A landscape with many valleys, sampled at points; each row gives a point and its height.
A ball rolls from a point to the lowest of its 2 nearest points, and stops where none of them is lower. Distance is the straight distance between rows; heights are no part of it.
mepa (h 265): [168  89 109 173 178 107 101  96 125 156 112 104 111 102 134 117 176 139
 143 109 146 135  69 145 108  70 130 116 109 135 164 162 100 110 118 131
 132 112 134 161 149  87 139 112 116 144 126   4 109 139 124 183 117  70
 128 121  94]
bovu (h 213): [107  56 132 137 128 103 118 141 120  90 114 108 153 149 106 138 111 112
 118 143 149 115  63  70  72 172 106 167 160 147 163  90  97  86 117 128
 181 148  65 112 127 156 113 157 135 156  99 160 110 114 170 101 114 126
 134 109 111]
tafe (h 327): [121 118 157 156 158 176 140 109 135  70 103 127 135 100 130  77 140  89
 143 131 206 119 144 135  99 110  93 113 186  94 170 140 113 130  90 106
 159 152 130 128 134 114 144 149 166 131 125  99 101 116 145 183  98 110
 127 117 138]
Gusop (h 498): [102 133 104 100 118 126 132 134 156 100 203 119 119 135 105 113 138 135
 102 123 143  95 116  90 126 193 124 117 162 146 114  89 124 146 130 130
 194 136  96  93 112 147 146 228 141 113 118 215 120  93 132 125 149 136
 136 151 127]
gil (h 628): [121 199 123  92 140 159 138 118 118 158 144 146 111 112 113  62 128 122
 173 120 163 117 203 159 153 145  93  92 144  88 104 124 147 164  92  92
 166 114 143  87 117 153 172 176 160  80 129 165  93  78 126 130 123 166
 121 122 172]
zel (h 355): [117 101 121 117  83  91 104 142 120 166 217 104 140 141 114 128 114 123
 129  87 122  88 138  84 130 169  99 137 154 145 100 119 134 100 150  93
 137 119  74 107 101 168 118 180 131 121 125 196 152  78 130 112 161 144
 123 146 139]
gagad (h 430): [111 102 155 142  89 134  84 160 138 142 184  97 144 130 131 152  92 116
 115  98 136 108 163 111 155 158 130 147 159 137 105 117 139 108 140 135
  98 118  71  93 115 120 122 144  99 160 103 170 168 103 142 130 159 117
 127 128 114]
bugi (h 580): [106 170 128  88 143 157 145 145 157 102 171 173  97 165 122 110 115 161
 168 168 100 139 209 145 173 128 118 119 112 104 115 130 166 143 130  73
  81 133 134 124 124 143 107 169  94  96  92 216  90 111 123 114 169 180
 132 118 142]
bef (h 209): [132  58 129 139 116 145 113 147 115  73  98 106 134 153 133 144 121  92
  93 148 150  81  72  88  74 129 140 182 151 136 171 101 108 114 105 136
 147 181  92 114 126 138 113 146 136 158 112 158 105 145 159 125  98 117
 143 128 106]
Kun (h 482): [143 130 107 100  92 130  82 126  90 164 112  89 128 117 144 133 151  99
  87 112 113  71  76 121 130  91 164 157  86 172 106 119 118 158 121 187
 138 142 129 114 111 129 124 125 136 111 161 124 132 172 136  86  93 140
 141 155 154]
Muvu (h 481): [106 115  94 111 114  85 137 104 130 128 191 111 146 134 103  97 138 129
 128 102 145  94 102  78 100 198  78 115 176 149 115  97 130 111 147 104
 214 127  79 110 110 180 133 210 155  96 141 186 122  65 132 114 138 143
 130 158 151]
vogu (h 309): [129  88 142 181 138 136  75 114 102 149 108  90 142 103  96 118 137 138
 116  63 194 114  83 128 131 116 109 122 189 134 135 122  86 127  92 152
 187 122  89 122 108  95 159 122 121 148 128  47 154 135 152 141 110  92
 138 110 123]
fup (h 433): [159 113 117 100 118 124 125 135 129 173 172  94 118 134 114  96 113  91
 163 111 173  49 110  98  74 149  97 141 156 128 164 112 113 133 116  64
 178 128 111 100  98 177 140 207 143 117 120 215 122  54 161 153 140 140
 109 144 120]
Naf (h 397): [ 97 160 158 154 136 141 155 120 136  88  95 160 136 123 165 129 114 114
 158 154 109 193 207 152 165 105 116 113 133  84 110 160 170 120 137 115
  74 152 173 149 138 117 122  65 149 128 121  77 127 164 112 139 133 150
 105 117 135]
mudis (h 204): [146 120 123 125 129 122 117 106  98 149  70 107 122 117 140 117 144 106
 129 124 139 117  79 126  81 116 112 140 114 142 165 122 111 139 117 142
 174 133 141 124 132 135 121 119 147 130 155  82 111 138 141 120  87 123
 136 132 144]
Tesa (h 596): [166 158 120  85 115 150 152 153 112 167 127 123  74 145 146  94 122 103
 164 142 113  90 168 149 112  92 139 154  97  87 131 144 151 155 113  74
  95 137 155 118 125 164 135 138 155  87 125 181  87 115 130 119 120 172
 114 129 143]
koro (h 184): [130  87 157 164 127 152 134 148 132  85 102 119 128 149 157 147 100  99
 128 150 129 118 145 130 102 111 133 161 145 108 152 146 142 104 121 117
  84 170 118 122 138 114 103  88 132 172 114 108 125 147 134 159 129 102
 129 132 104]
ropi (h 479): [129 160 150 139 111 101 123 124 122 184 121 109 116  89 160 142 105 138
 159 100  91 153 215 155 210 111 162 134 118  94  69 144 143 114 135 141
  82  63 145 134 114 116 148  63  96 142 149  93 193 131 111 107 129 131
 120 118 136]
Sufo (h 291): [167 115 146 160 127 146 136 125 148 127 145  94 106 133 156 144 136 126
 151 113 126 131 167 159 132  84 151 119 127  98 150 165 123 107 132 117
  48 107 145 143 147  90 139 100 111 156 115  67 119  99 111 195 167  82
 113 136  87]
Ved (h 404): [102  91 133 153 108 113 111 152 109 111 101 132 154 137 123 159 111 153
  94 122 113 133 102 108 140 142 144 149 137 159 104 107 109  98 123 147
 126 143  84 133 126 123 123  94 110 149 109 126 147 172 146  79 129 125
 131 105 108]
tenem (h 208): [ 97 126 126 131 141 108 153 129 128  96  85 159 139 143 129 121 118 136
 135 149 118 167 118 108  87 153  99 136 126 125 153 107 125 106 127 103
 163 142 112 137 150 146 103 133 142 121 121 128 101 153 142  83 102 153
 138  92 143]
Mav (h 403): [147 113 122 101 129 163 127 148 135 108 134 100 106 126 131  94 119  83
 145 139 174  65 137 109  87 142 120 145 152 113 165 109 117 150 105  90
 161 149 112 101 115 145 129 198 139 124 117 205 103  93 158 149 113 133
 133 144 129]
nofuv (h 516): [130 112 150 166 151  78 115  95  85 169  57 111 137 101 109 127 106 142
 150  98 138 161 113 113 115 134  82 146 143 118 137 134 106 107 124 124
 186  99 100 135 123 145 118  84 133 154 140  48 162 144 150  97 108 139
 136  97 139]
mukom (h 495): [159 130 139 148 139 104 100 112  99 206  95  85 115  59 142 128 108 134
 155  81 111 138 157 138 193  87 151 156 126 102  78 155 123 130 123 167
 121  69 144 136 117 114 142  57 104 145 163  39 201 147 116 107 107 133
 132 128 142]
kigok (h 382): [139 125 130  96 133  76 175 102 107 175 130 123  84 165 115 124  99 127
 195 127  84 132 134  93  69 123 102 172  78 118 144 134 138  99 154  66
 136  96 108 151 146 216 103 139 135 106 134 188 126 118 150  81 130 200
 147 105 159]
gagok (h 537): [118 170 118  90 158 165 149 118 183  98 192 171 142 170  96 159 135 164
 120 153 136 147 155 149 169 197 124  80 153 128 141 106 161 151 170 111
 151 106 152 122 115 149 132 224 106 122 105 210  99  52 113 169 208 123
 132 146  96]
fibe (h 437): [109 124 115 136 111 118 140 165 122  99 107 162 147 143 155 157 138 149
  78 145  63 135  99 133 145 103 184 137  85 155  96 130 124 122 131 151
  75 151 138 158 136 107 120  72 110 119 142 124 137 207 116  88 125 125
 130 133 125]
Dab (h 518): [121 158 116 116 130 163 135 135 176  96 167 152 140 154 127 155 144 149
  98 131 134 152 131 153 142 182 138  91 135 140 143 109 132 147 152 140
 132 119 147 124 130 112 132 174 112 134 110 170 115  81 113 158 166  99
 128 139  94]
lef (h 425): [131  77 154 176 132 107  97 142 116 127  92 118 150 124 126 167  97 148
 125 111 131 155 136 130 147 130 133 149 155 130 119 128 109  87 128 141
 113 127  90 131 115 103 123  65  92 184 114  80 180 150 133 125 145  97
 123 105  80]
moreg (h 620): [ 66 186 133 127 150 161 136  98 146  83 134 167 153 110 103 101 141 148
  96 124 189 174 158 147 172 177  98  73 195 123 106 101 143 157 114 139
 197 123 117  92 116 113 171 177 146 116 112 137 125  96 109 144 136 136
 146 118 145]
ponob (h 576): [138 189 117  99 122 193 136 139 156 115 167 152 109 140 133 119 144 141
 122 144 140 124 189 176 181 138 137  90 131 104 119 131 162 174 129 122
 101 134 176 111 116 109 152 170 129 106 111 171  88  76  99 182 168 119
 117 148 114]
lat (h 582): [120 165 135 145 115 133  98 122 135 155 149 133 149 104 133 139 138 148
 109  84 132 159 148 168 192 143 129  82 139 140 101 131 120 137 129 163
 126  78 128 139 116  81 170 120  91 135 143  78 164  97 106 136 154 101
 126 130 111]
zup (h 617): [ 97 177 147  96 143 162 134 123 113 135 144 154  97 118 128  57 107 116
 182 150 154 123 235 145 177 119 100 119 135  76  86 138 170 160  95  74
 115 135 140  98 116 159 136 159 144  84 112 175  97 118 145  99 122 205
 129 113 184]
popi (h 569): [149 129 129 150 117 186 112 131 136 116 171  90 109 120 144 109 161 101
 100  95 167  91 131 167 138  89 149 103 159 112 128 151 118 159  96 160
 108 140 146 111 124  70 182 149 151 129 130  79 112 112 117 208 124  71
 121 152 118]
Gipo (h 343): [162  90 117 120 164  61 157 115 122 162  87 142 117 129 137 169 112 146
 150 167  64 159 114 101 115 105 169 181  44 151 143 132 125  95 172 141
  92  96 139 167 160 170  76  38  97 169 139 102 164 177 122 115 116 104
 141 136 101]
gapi (h 373): [120 107 133 108 155 186 133 136 131  56 123 126 108 119 142  72 108  82
 149 189 174  70 169 119 121 120 116 132 164  95 152 130 134 167  95  83
 135 178 123 109 123 138 110 184 140 108 100 193 100 124 150 157 109 142
 138 149 146]
Rotub (h 174): [105  87 131 138 153  88 143 130 144  98 103 145 159 158 110 138 115 137
 143 151 136 167  83 100  65 189  84 133 138 134 174  98 108  83 143 109
 169 127  93 127 147 149 104 142 127 146 104 135 111  98 151 115 125 119
 123  95 111]
fof (h 627): [ 99 180 129 128 132 165 122 110 154 106 166 138 126 114 106 113 162 146
  75 105 188 142 126 157 162 177 138  79 182 137 111 100 126 174 121 169
 191 114 137  94 112 100 194 190 149 129 130 139 133  91 101 164 141 102
 146 141 113]
Fis (h 393): [130  84 152 119  79 121  95 169 133 173 221 103 129 145 120 138  89 110
 136 107 139  85 159  80 134 142 115 149 165 124 112 123 143  94 145  77
  85 129  68  87 101 160 117 183 111 148  91 230 158  76 145 142 182 138
 118 136 108]
bufu (h 462): [125 132 110 119 101 123 105 148  98 149 106 128 139 110 159 138 141 126
  78 123  83 104  97 149 158  95 179 142  85 164  75 129 132 147 118 179
 102 142 143 134 119 105 141  85 122 109 162 101 150 194 119  85 106 131
 132 148 144]
Sibut (h 508): [145 132  98  94  85 133 118 161 126 124 155 111 114 148 149 142 158 111
  77 129  94  71  83 128 121 104 182 155  78 168 112 121 128 165 129 169
 100 161 139 123 130 105 123 146 132 107 144 174 116 167 120 111 112 119
 131 170 140]
des (h 570): [151 132 124 147 131  91  85 106 135 207 167  97 132  75 119 137 126 147
 155  71 126 138 137 140 184 130 117  97 125 145 103 147 107 125 139 147
 127  51 119 145 121 102 147 109  81 136 154  67 184  85 103 144 159 106
 121 131 115]
lafeg (h 237): [158 133 111 126 145 120 114  98 114 176 105 107 117  93 129 106 161 132
 144 108 143 135  81 149 108 102 116 108 101 153 148 145 105 138 120 153
 152 108 155 141 136  95 142 111 128 121 154  39 117 130 116 144 102  97
 128 135 131]
pevu (h 688): [119 177 121 133 168 140 167 114 169  75  94 194 168 156 131 141 142 162
 124 164 126 219 146 159 114 145 102  65 138  99 175 129 141 123 161 106
 117 128 176 161 150 106 110 123 125 117 121  90  99 117  96 156 132 114
 117  93 121]
siduk (h 378): [ 81  79 141 153  95 119 121 151 115  69 148 129 160 141  84 156 113 163
  74 120 120 119  81  74 144 155 136 143 173 162  78 101 100  94 106 163
 135 147  46 126 112 128 138 135 115 140  85 176 137 162 157  63 139 150
 136  94 117]
zole (h 376): [178  73 117 141 150  89 125 135 125 163  92 123 131 110 152 173 110 141
 119 152  81 130 103 114 147  97 194 178  76 163 119 143 118  95 148 162
  78 118 131 150 137 123  93  27  83 178 147  85 176 178 104 137 138  86
 134 149  83]
gubas (h 665): [179 108 120 138 161 104 131  87 153 170 130 108 100 133 118 122 157 142
 189 120 140 135  92 143  67 113 110 112  88 133 195 145 109 101 149 109
 122  88 156 160 165 125 121 124 115 140 130  69 113  83 134 174 130  79
 115 122 101]
Gid (h 493): [107 147 133 124 110 169 126 160 162  88 163 151 137 152 153 152 126 135
 102 139 105 138 175 150 172 139 155 121 119 135 108 125 153 139 141 132
  78 142 133 122 127 101 117 141 105 134 107 174 123 123 115 135 153 124
 131 137 110]
lof (h 536): [110 150 124 141 130 135 114 109  80 150  70 144 155  97 109 100 146 142
  99  99 173 156  95 137 135 124 110  83 159 131 109 108 107 148  97 157
 200 144 141 127 110 107 175 110 157 106 145  49 134 160 125 102  85 126
 133 104 166]
zev (h 259): [126 134 134 138 141 118 153 121  86 105  60 152 110 138 162 134 133  74
 122 179  81 138 115 109  84  78 129 155 109  80 152 154 148 131 123 117
 136 192 169 150 146 162 113  88 190 116 160  95  94 203 136 124  92 183
 134 124 179]
Gim (h 333): [141 134 156 144 129 136 142 127 153 118 127 128 125 143 149 153 108 132
 167 126 119 167 194 154 136 132 127 121 120 106 144 142 139 104 151 105
  71  97 137 136 144 122 109  97 101 160 110 118 132  96 116 152 159 110
 114 113  92]
bapi (h 244): [139 111 156 174 134 148 150 138 145 105 123 108 120 138 163 157 106  97
 130 145  99 119 151 148 131  72 155 133 141  95 133 181 141 114 118 131
  51 156 155 124 145  84 129  67 136 165 124  58 132 151 110 201 158  99
 106 141 111]
sodo (h 352): [ 96  74 137 149  89 156  91 150 118  88 143  94 151 137  96 148 108 130
  61 107 162  81  82  83 135 157 140 156 191 159  98  86 109 128 102 168
 163 159  56  96 102 129 148 154 133 140  90 156 147 148 165  98 109 122
 137 110 110]
voka (h 674): [146 128 125 138 165 103 155  99 153 124  98 145 131 146 122 120 139 150
 167 139 143 174  97 140  57 148  87 104 115 119 198 124 111  99 149 106
 150 110 148 149 161 124 112 131 126 136 130  83 107  97 133 155 112  96
 120  97 116]
gusul (h 636): [115 190 126  97 134 181 121 120 128 124 170 131 111 104 109  76 150 124
 125 106 192 105 179 153 163 153 119  89 164 103 101 112 139 183  99 143
 176 123 144  75 111 119 191 195 160 103 131 164 114  82 114 167 122 121
 135 144 150]
zef (h 723): [119 146  80  98 121 116 146 155 163  95 159 159 133 160 122 148 174 159
  78 153  87 119  53 121 104 150 167 123  74 172 136 107 113 153 154 160
 117 138 156 151 155 115 101 145 114  94 131 187 103 154 122 104 118 110
 123 154 116]
gase (h 760): [ 97  88  91 121 110  49 107 117 126 152 190 137 185 104  92 148 140 158
 100 129  91 115  46  86 122 173 118 108 107 214  94 120 106  94 160 155
 146  88  81 151 115 163 105 124 117 111 134 147 162 114 129  89 155 132
 117 167 113]
Seba (h 545): [116 158 132 132 113 140  98 130  86 167  98 127 145  96 138 106 138 118
 110  93 128 136 141 161 169 107 136 113 130 118  79 132 134 152  99 176
 147 129 150 119 112 107 165  91 146 108 164  58 155 160 122  89  87 136
 128 126 165]
Pefev (h 744): [118 132 105 108 114 100 133 125 103 130  87 144 138 128 130 134 151 141
 100 144  90 130  61 115 106 114 145 141  74 173 126 110 112 134 130 151
 144 141 134 150 139 136 111 109 132 110 147 120 108 185 135  63  96 149
 139 124 148]
nitok (h 603): [ 80 154 128 148 140 118 140 111 149  91 127 171 191 142 109 160 125 166
  96 121 147 206 128 146 161 196  98  70 170 143 124 113 127 115 154 131
 159 100  96 132 118 116 145 146 108 138 111 124 135  95 120 127 168 123
 132 103 106]
sisun (h 329): [114  84 145 163 109 130  79 134 106 139 122  82 158 119 105 137 105 124
 100  81 164  98  96 107 131 158 111 148 189 139 123 106 103 123 107 153
 171 131  62  99 106 124 133 121 124 155 117 107 164 126 157 114 119 112
 133 114 126]
Nomuv (h 214): [114  96 145 105  92 142 143 156 136  44 164 127 112 142  87 140 120 138
  95 142 104 108  99  76 116 124 138 173 143 144 123 103 115 110  88 158
  99 168  78 123 125 119 107 173 103 132 118 214 115 170 138  57 126 183
 152 121 146]
bageg (h 681): [111 146 136 152 176 108 162  97 158  82  82 181 170 150 112 129 124 165
 153 150 159 226 130 142  84 160  74  78 152 103 192 120 123  90 155  95
 153 115 131 146 145 117 114 133 122 141 107  80 109 108 125 150 127 118
 119  71 114]
lok (h 459): [ 92 150 170 168 118 122 110 119 137 120 107 132 159 106 151 156  92 140
 145 114 113 183 224 157 221 113 140 128 158  96  78 142 150 105 141 140
  79  93 123 135 107  99 139  59  90 160 124  92 188 151 114 117 144 132
 118 105 109]
tisa (h 527): [166  86 127 153 181  65 106  84 104 198  83  97 120  74  93 141 119 142
 175 107 133 154  85 106 115 114  98 156  96 152 151 152 106  99 143 140
 162  76 111 149 133 146  98  79 111 169 148  40 173 130 134 136 121 123
 140 118 111]
koz (h 557): [127 146 134 137 111 183 102 136 112 131 142 115 132 108 136 103 146 101
  96  90 163 109 147 167 162 102 141 104 162 110  94 138 134 165  86 181
 133 150 154 101 111  86 187 126 159 112 150  73 139 139 113 151  96 104
 124 143 150]
tovo (h 595): [139 189 115 101  89 171 121 156 127 158 165 134 110 125 154 116 147 126
 116 118 111 109 186 181 186 118 155 101 100 107  82 139 155 165 118 148
  80 126 179 104 116  97 175 137 134 106 141 142 115 104 101 146 136 121
 111 150 137]
tadu (h 282): [142 155 117 125 152 130 169 122 114 110  75 153 109 130 150 104 140  94
 150 172 114 147 127 144  77 110 110 112 111  77 166 151 141 141 120 102
 144 159 189 145 158 140 115 113 191  93 158  95  78 148 119 145  87 144
 118 122 174]
dor (h 612): [169 150 121 107  89 152 110 142 110 187 144  93 100 112 154 113 142 105
 126  99 123  85 145 161 145 101 155 124 101 132 104 142 137 158 116 153
  95 120 166 110 122  98 157 119 131 116 151 105 129 115 111 144 117 105
 113 157 138]
vel (h 414): [101 171 156 136 151 146 157 109 118 103  91 166 119 102 151  84 118  96
 174 163 140 185 216 143 146 113  95 109 132  65 117 157 178 133 117  98
 116 161 179 142 146 146 127  96 184  97 126  94 104 162 130 115 102 184
 115 114 179]
vor (h 602): [120 167 143  85 117 146 149 152 123 151 154 142  74 140 132  88 108 129
 173 139 106 121 211 142 159  92 132 156 108  88  90 141 170 138 109  65
  74 132 134 112 115 157 129 145 123  93 116 202 106 134 135  91 137 205
 132 110 163]
likad (h 703): [ 93 147  96 131 157 173 160 157 167  31 129 178 148 166 133 144 151 130
  66 197 108 156 107 135 137 138 153  86 153 112 142 134 143 175 131 132
 121 201 172 135 137  95 109 128 148  98 112 146  93 163  95 181 137 107
 115 135 127]
dutub (h 461): [137 116 102 112 118  91 138  99 135 184 187 115 136 143 107  95 119 125
 176  99 149  90 114 107  73 177  62 109 160 143 141 120 127 108 147  70
 185 113 107 121 106 187 137 185 149 102 141 176 134  33 132 150 156 136
 103 146 130]
febef (h 556): [111 184 113  78 146 177 138 142 165  91 189 177 111 168 113 130 143 168
 122 176 116 129 184 157 187 160 142  94 124 114 122 109 165 174 145 108
 119 132 153 119 115 133 125 207 103  98  98 223  85  95 111 151 183 144
 135 146 118]
zusi (h 539): [179 113 111 102  87 152 121 162 110 137 139  83  95 158 169 143 128  64
 100 143 106  36 102 119  96  70 180 170 103 120 131 143 139 162 123 133
  83 179 134  99 125 119 119 145 145 122 143 175 104 153 126 155 117 125
 133 165 142]
Lig (h 631): [202 127 117 111 105 143 134 130 119 186 133  78  81 132 148 116 145  96
 152 120 135  64 107 148  88  87 148 140  93 124 159 156 124 150 123 114
  89 127 170 119 132 122 138 121 144 121 142 119 101  94 122 174 129 100
 106 159 120]
vala (h 305): [139 107 126  99 144  62 161 125 135 153 128 149 113 163 122 160 119 148
 165 155  57 151 109  95  87 122 155 165  38 157 150 119 124  91 181 116
  87  94 137 168 175 179  76  81 104 134 136 157 138 156 126  86 127 132
 140 118 124]
viku (h 147): [137  61 149 120  94 130 112 149 104  72 127 101 119 158 115 157 115 104
  94 145 116  79  79  60  77  96 147 204 136 137 156 103 106  93 104 152
 111 177  68 123 134 149 100 154 114 154 117 192 109 168 153  80 108 167
 168 122 127]
Kep (h 769): [114  84  94 109 121  78 113 111 149 154 171 119 164 126  95 146 145 139
 114 131 129 116  36  99  82 186 110 111 114 202 145 100 100 107 160 153
 178 110 116 128 124 142 110 146 125 134 121 138 147  86 135 128 145  99
 109 155 102]
Dimi (h 555): [171 100 116 132 133  91  67 116 126 240 154  68 130  44 106 139 114 125
 154  82 125  97 107 111 172 108 141 140 107 172 103 149 115 127 142 162
 125  66 120 133 110 117 111  86  91 150 162  79 204 110 109 135 144 116
 127 152 121]
pebal (h 119): [128  83 153 145 148 126 139 143 144  93 112 129 129 159 138 142 107 113
 152 151 139 141 133 116  74 151 112 158 127 114 179 123 124  91 135 100
 114 140 110 124 150 139  89 122 124 166 101 146 111 108 144 136 124 112
 131 116  98]
dosu (h 442): [103 111 161 188 126 135 110 130 111 106  72 139 154 112 132 153 101 149
 132 113 140 169 174 143 176 106 121 123 174 103  93 135 134 102 127 135
 109 151 118 144 105  96 145  51 115 163 117  59 176 183 126 121 131 121
 113 100 104]
pesun (h 464): [107 144 127 114 108 117 138 162 145 109 149 154 127 145 145 147 128 144
 112 128  75 142 139 135 141 131 160 141  86 149 108 119 129 116 138 135
  89 125 124 145 147 119 111 119 105 120 133 167 129 160 120  83 133 141
 137 124 135]
bel (h 266): [130 127 149  90  84 100 159 148 130 101 172 129 104 143  93 141 121 147
 126 121  75 122 111  87 113 119 140 171  92 152 111 119 113  98 109 139
  81 129 103 134 135 137 102 149  93 126 155 215 132 161 128  42 143 195
 153 130 176]
pedi (h 695): [108 188 107 115 156 168 159 130 160  67 121 188 146 137 137 119 157 140
 102 173 128 187 147 169 143 145 125  64 143  98 142 125 152 163 133 127
 132 162 185 140 145 100 131 137 154  94 123 124  90 125  86 169 125 118
 120 129 143]
Losen (h 734): [140 140  87 100 125 110 138 138 139 145 116 138 137 135 137 141 163 139
 109 154  88 119  58 141 102 127 154 118  54 182 142 124 120 156 157 155
 117 129 164 145 149 114 101 101 122 108 153 122 112 157 114 119 106  98
 121 156 124]
Riru (h 528): [115 147  99 117 119 138 118 110 103 135  96 123 145 105 107 103 164 139
  70 109 176 119  54 130 123 143 137  95 143 170 114  96 101 173 101 182
 210 141 138 110 111 104 175 143 162 106 140  98 131 147 126 114  88 104
 134 136 140]
vaf (h 515): [ 95 149 103 113 111 129 127 123 135 110 149 123 134 119 109 112 153 138
  71 111 156 111  79 111 133 183 140 112 156 166 102  85 112 164 113 167
 210 130 108  95 117 126 165 183 157 110 128 160 130 125 131 107 112 122
 135 138 133]
vobis (h 314): [124 136 122  94  93  94 133 141 123 160 184 117 107 148 112 126 121 129
 147 105  95 100 129  96 115 137 122 151 103 154 107 118 129 112 133  99
 122 118 101 125 124 160 119 175 118 106 139 205 127 120 133  76 146 175
 136 131 161]
kozaf (h 428): [118 156 147 122 133 128 160 116 100 135  78 140  97 121 154 106 117  97
 169 137 112 157 189 136 112 105 109 145 102  76 119 146 159 127 121  98
 134 129 153 142 144 170 116 106 174 113 138 115 114 158 147  84  91 187
 136 109 178]
bupo (h 290): [149  78 130 181 157 138  98 107 105 123  96 101 126 113 127 107 165 120
 113  95 187 105  67 132  97  78 122 123 166 128 166 146  92 117  87 136
 168 146 117 140 122  95 162 130 139 150 129  31 111 147 148 184 100  72
 133 119 114]
deno (h 712): [102 161  89 111 134 154 153 167 171  51 158 175 131 167 130 146 173 157
  51 169  95 140  98 145 139 151 179 101 114 135 121 116 129 173 144 155
 115 163 161 140 142 102 115 158 133  91 126 186  99 158 104 130 131 109
 129 154 113]
netug (h 540): [174  67 119 148 172  46  98  95 126 218 141  88 132  58  90 157  96 138
 180 106 117 146 115  93 153 120 117 155  98 156 117 149 109  87 159 145
 132  53 103 155 125 151  89  61  99 172 150  82 212 108 107 148 156 117
 126 134 105]
Gelak (h 415): [155 144 148 117 136 120 163 103  93 173  82 111  80 135 140 105 110  93
 184 128 125 111 155 120  72 112 100 161  96  86 154 143 135 125 128  75
 154 102 131 138 136 203 110 133 159 116 131 150 114 112 166  99 103 187
 142 110 159]
kebeg (h 347): [125 111 167 148 155 200 132 114 131  63 121 124 125  99 147  66 107  68
 147 162 209  79 184 129 137 103  98 122 186  88 139 159 134 155  91  97
 116 173 141 107 130 119 130 150 156 122 108 136 111 117 149 183 113 133
 122 138 151]
Teze (h 571): [186 136 108  79 101 149 140 179 130 157 162 114  78 164 144 119 128 103
 137 149 107  58 131 129 108  87 165 169 101 109 147 135 145 162 120  81
  73 164 140 112 120 139 123 160 131  98 118 221  89 124 121 146 134 141
 111 151 118]
bituz (h 370): [106 151 168 151 134 160 136 107 159  67 116 155 150 146 160 142  97 127
 152 151 130 190 225 156 187 112 117 115 143  98 122 159 172 120 152 106
  49 130 159 137 131 104  97  92 107 151  91 116 121 117 109 159 169 137
 113 117 101]
tele (h 613): [ 89 161 133 136 132 131 133 115 146 116 144 137 152 128 117 115 121 133
 135 107 158 158 162 136 143 188  78  97 172 126 119 117 133 128 126 118
 174 109  90 105 124 131 140 163 129 125 119 140 126  81 128 130 144 134
 136 115 143]
ruril (h 238): [120 125 133 138 146  97 171 121 101 101  50 170 114 149 147 134 125 122
 140 169  92 173 122 104  73 108 115 164  98  95 165 132 141 105 144  95
 138 158 148 162 155 170  90  90 159 135 135  98 106 191 141  94  85 162
 140 101 150]
zeriz (h 752): [ 94 129 100 125 114  73 128 129 121 131 130 153 168 116 109 145 139 173
  91 129  91 139  51 103 129 160 141 114  89 200 100 110 103 113 136 157
 141 101 100 151 132 137 124 119 107 106 130 139 138 160 144  63 131 141
 127 130 126]
vafo (h 345): [150 128 113  97 151  85 173 107 128 161  98 143  94 172 122 136 122 137
 190 157  77 144 106 106  50 130 116 157  46 128 172 125 136 110 177  90
 125 103 150 166 175 192  79 114 132 115 136 156 111 127 139  99 107 147
 132 108 140]
mit (h 460): [123 120 178 157  86 166  78 151 147 140 156  87 142 115 147 148  85 119
 122  97 151 107 206 142 192 114 138 144 177 103  87 141 156 111 137 143
  57 114  98  88 111  91 133 114  87 169 100 130 184 115 137 156 147 104
 124 123 109]
kiti (h 650): [205 106 113 102 131 120 122  96 135 214 139  78  86 122 108 117 155 117
 192 126 145  72  74 138  59  86 128 137  72 155 195 150 112 126 141 103
 110 101 168 148 142 146 119 122 130 131 136 107 111  77 134 181 133  99
 105 150  98]
sed (h 408): [135  91 123 160 143  94 155 156 118 111  78 158 142 152 162 180 110 144
 101 163  51 142 111 117 138  88 193 158  93 137 113 147 125 101 144 136
  66 159 146 158 141 117 109  23 108 164 143  89 154 217 111 127 139  99
 124 132 100]
Sozi (h 507): [153 110 134 164 157  97  95 100  73 188  44 114 126  74 118 131 118 146
 143  93 132 151 111 121 154  83 116 151 129 115 106 145 107 127 119 155
 167 106 134 145 110 129 129  58 120 152 159  20 180 172 133 104 102 142
 138 112 136]
Tikan (h 593): [ 95 162 143 161 125 151 116 120 138  97 116 169 184 127 117 170 131 165
  79 110 149 198 144 173 208 150 134  65 160 137 103 130 131 135 139 153
 122  95 122 151 100  80 170 119  94 145 119  89 157 120 111 136 172 106
 132 113  89]
tapu (h 306): [149 152 139 129 140 153 150 112 122 128 102 123 103 111 138  87 143 102
 163 123 163 128 149 154  90 108 102 107 136  93 159 146 120 135 103 110
 148 126 160 132 146 123 144 137 168 111 144  92  89 104 131 152 100 120
 123 123 153]

For each start below, name the point where the ball stops.
gase: fibe
kozaf: pebal
lat: mudis
Kep: fibe
voka: fibe
mit: viku
zup: fibe
ropi: mudis

For each start below, name every point that the ball comes to, in order.
pevu: bageg voka gubas kiti Lig dor tovo ponob febef gagok Dab Gid pesun fibe
gusul: fof moreg tele nitok Tikan lat des Dimi netug tisa nofuv Sozi mukom ropi lok dosu lef Ved siduk sodo sisun vogu bupo mepa lafeg mudis
gil: zup vor Tesa Teze zusi Sibut Kun bufu fibe
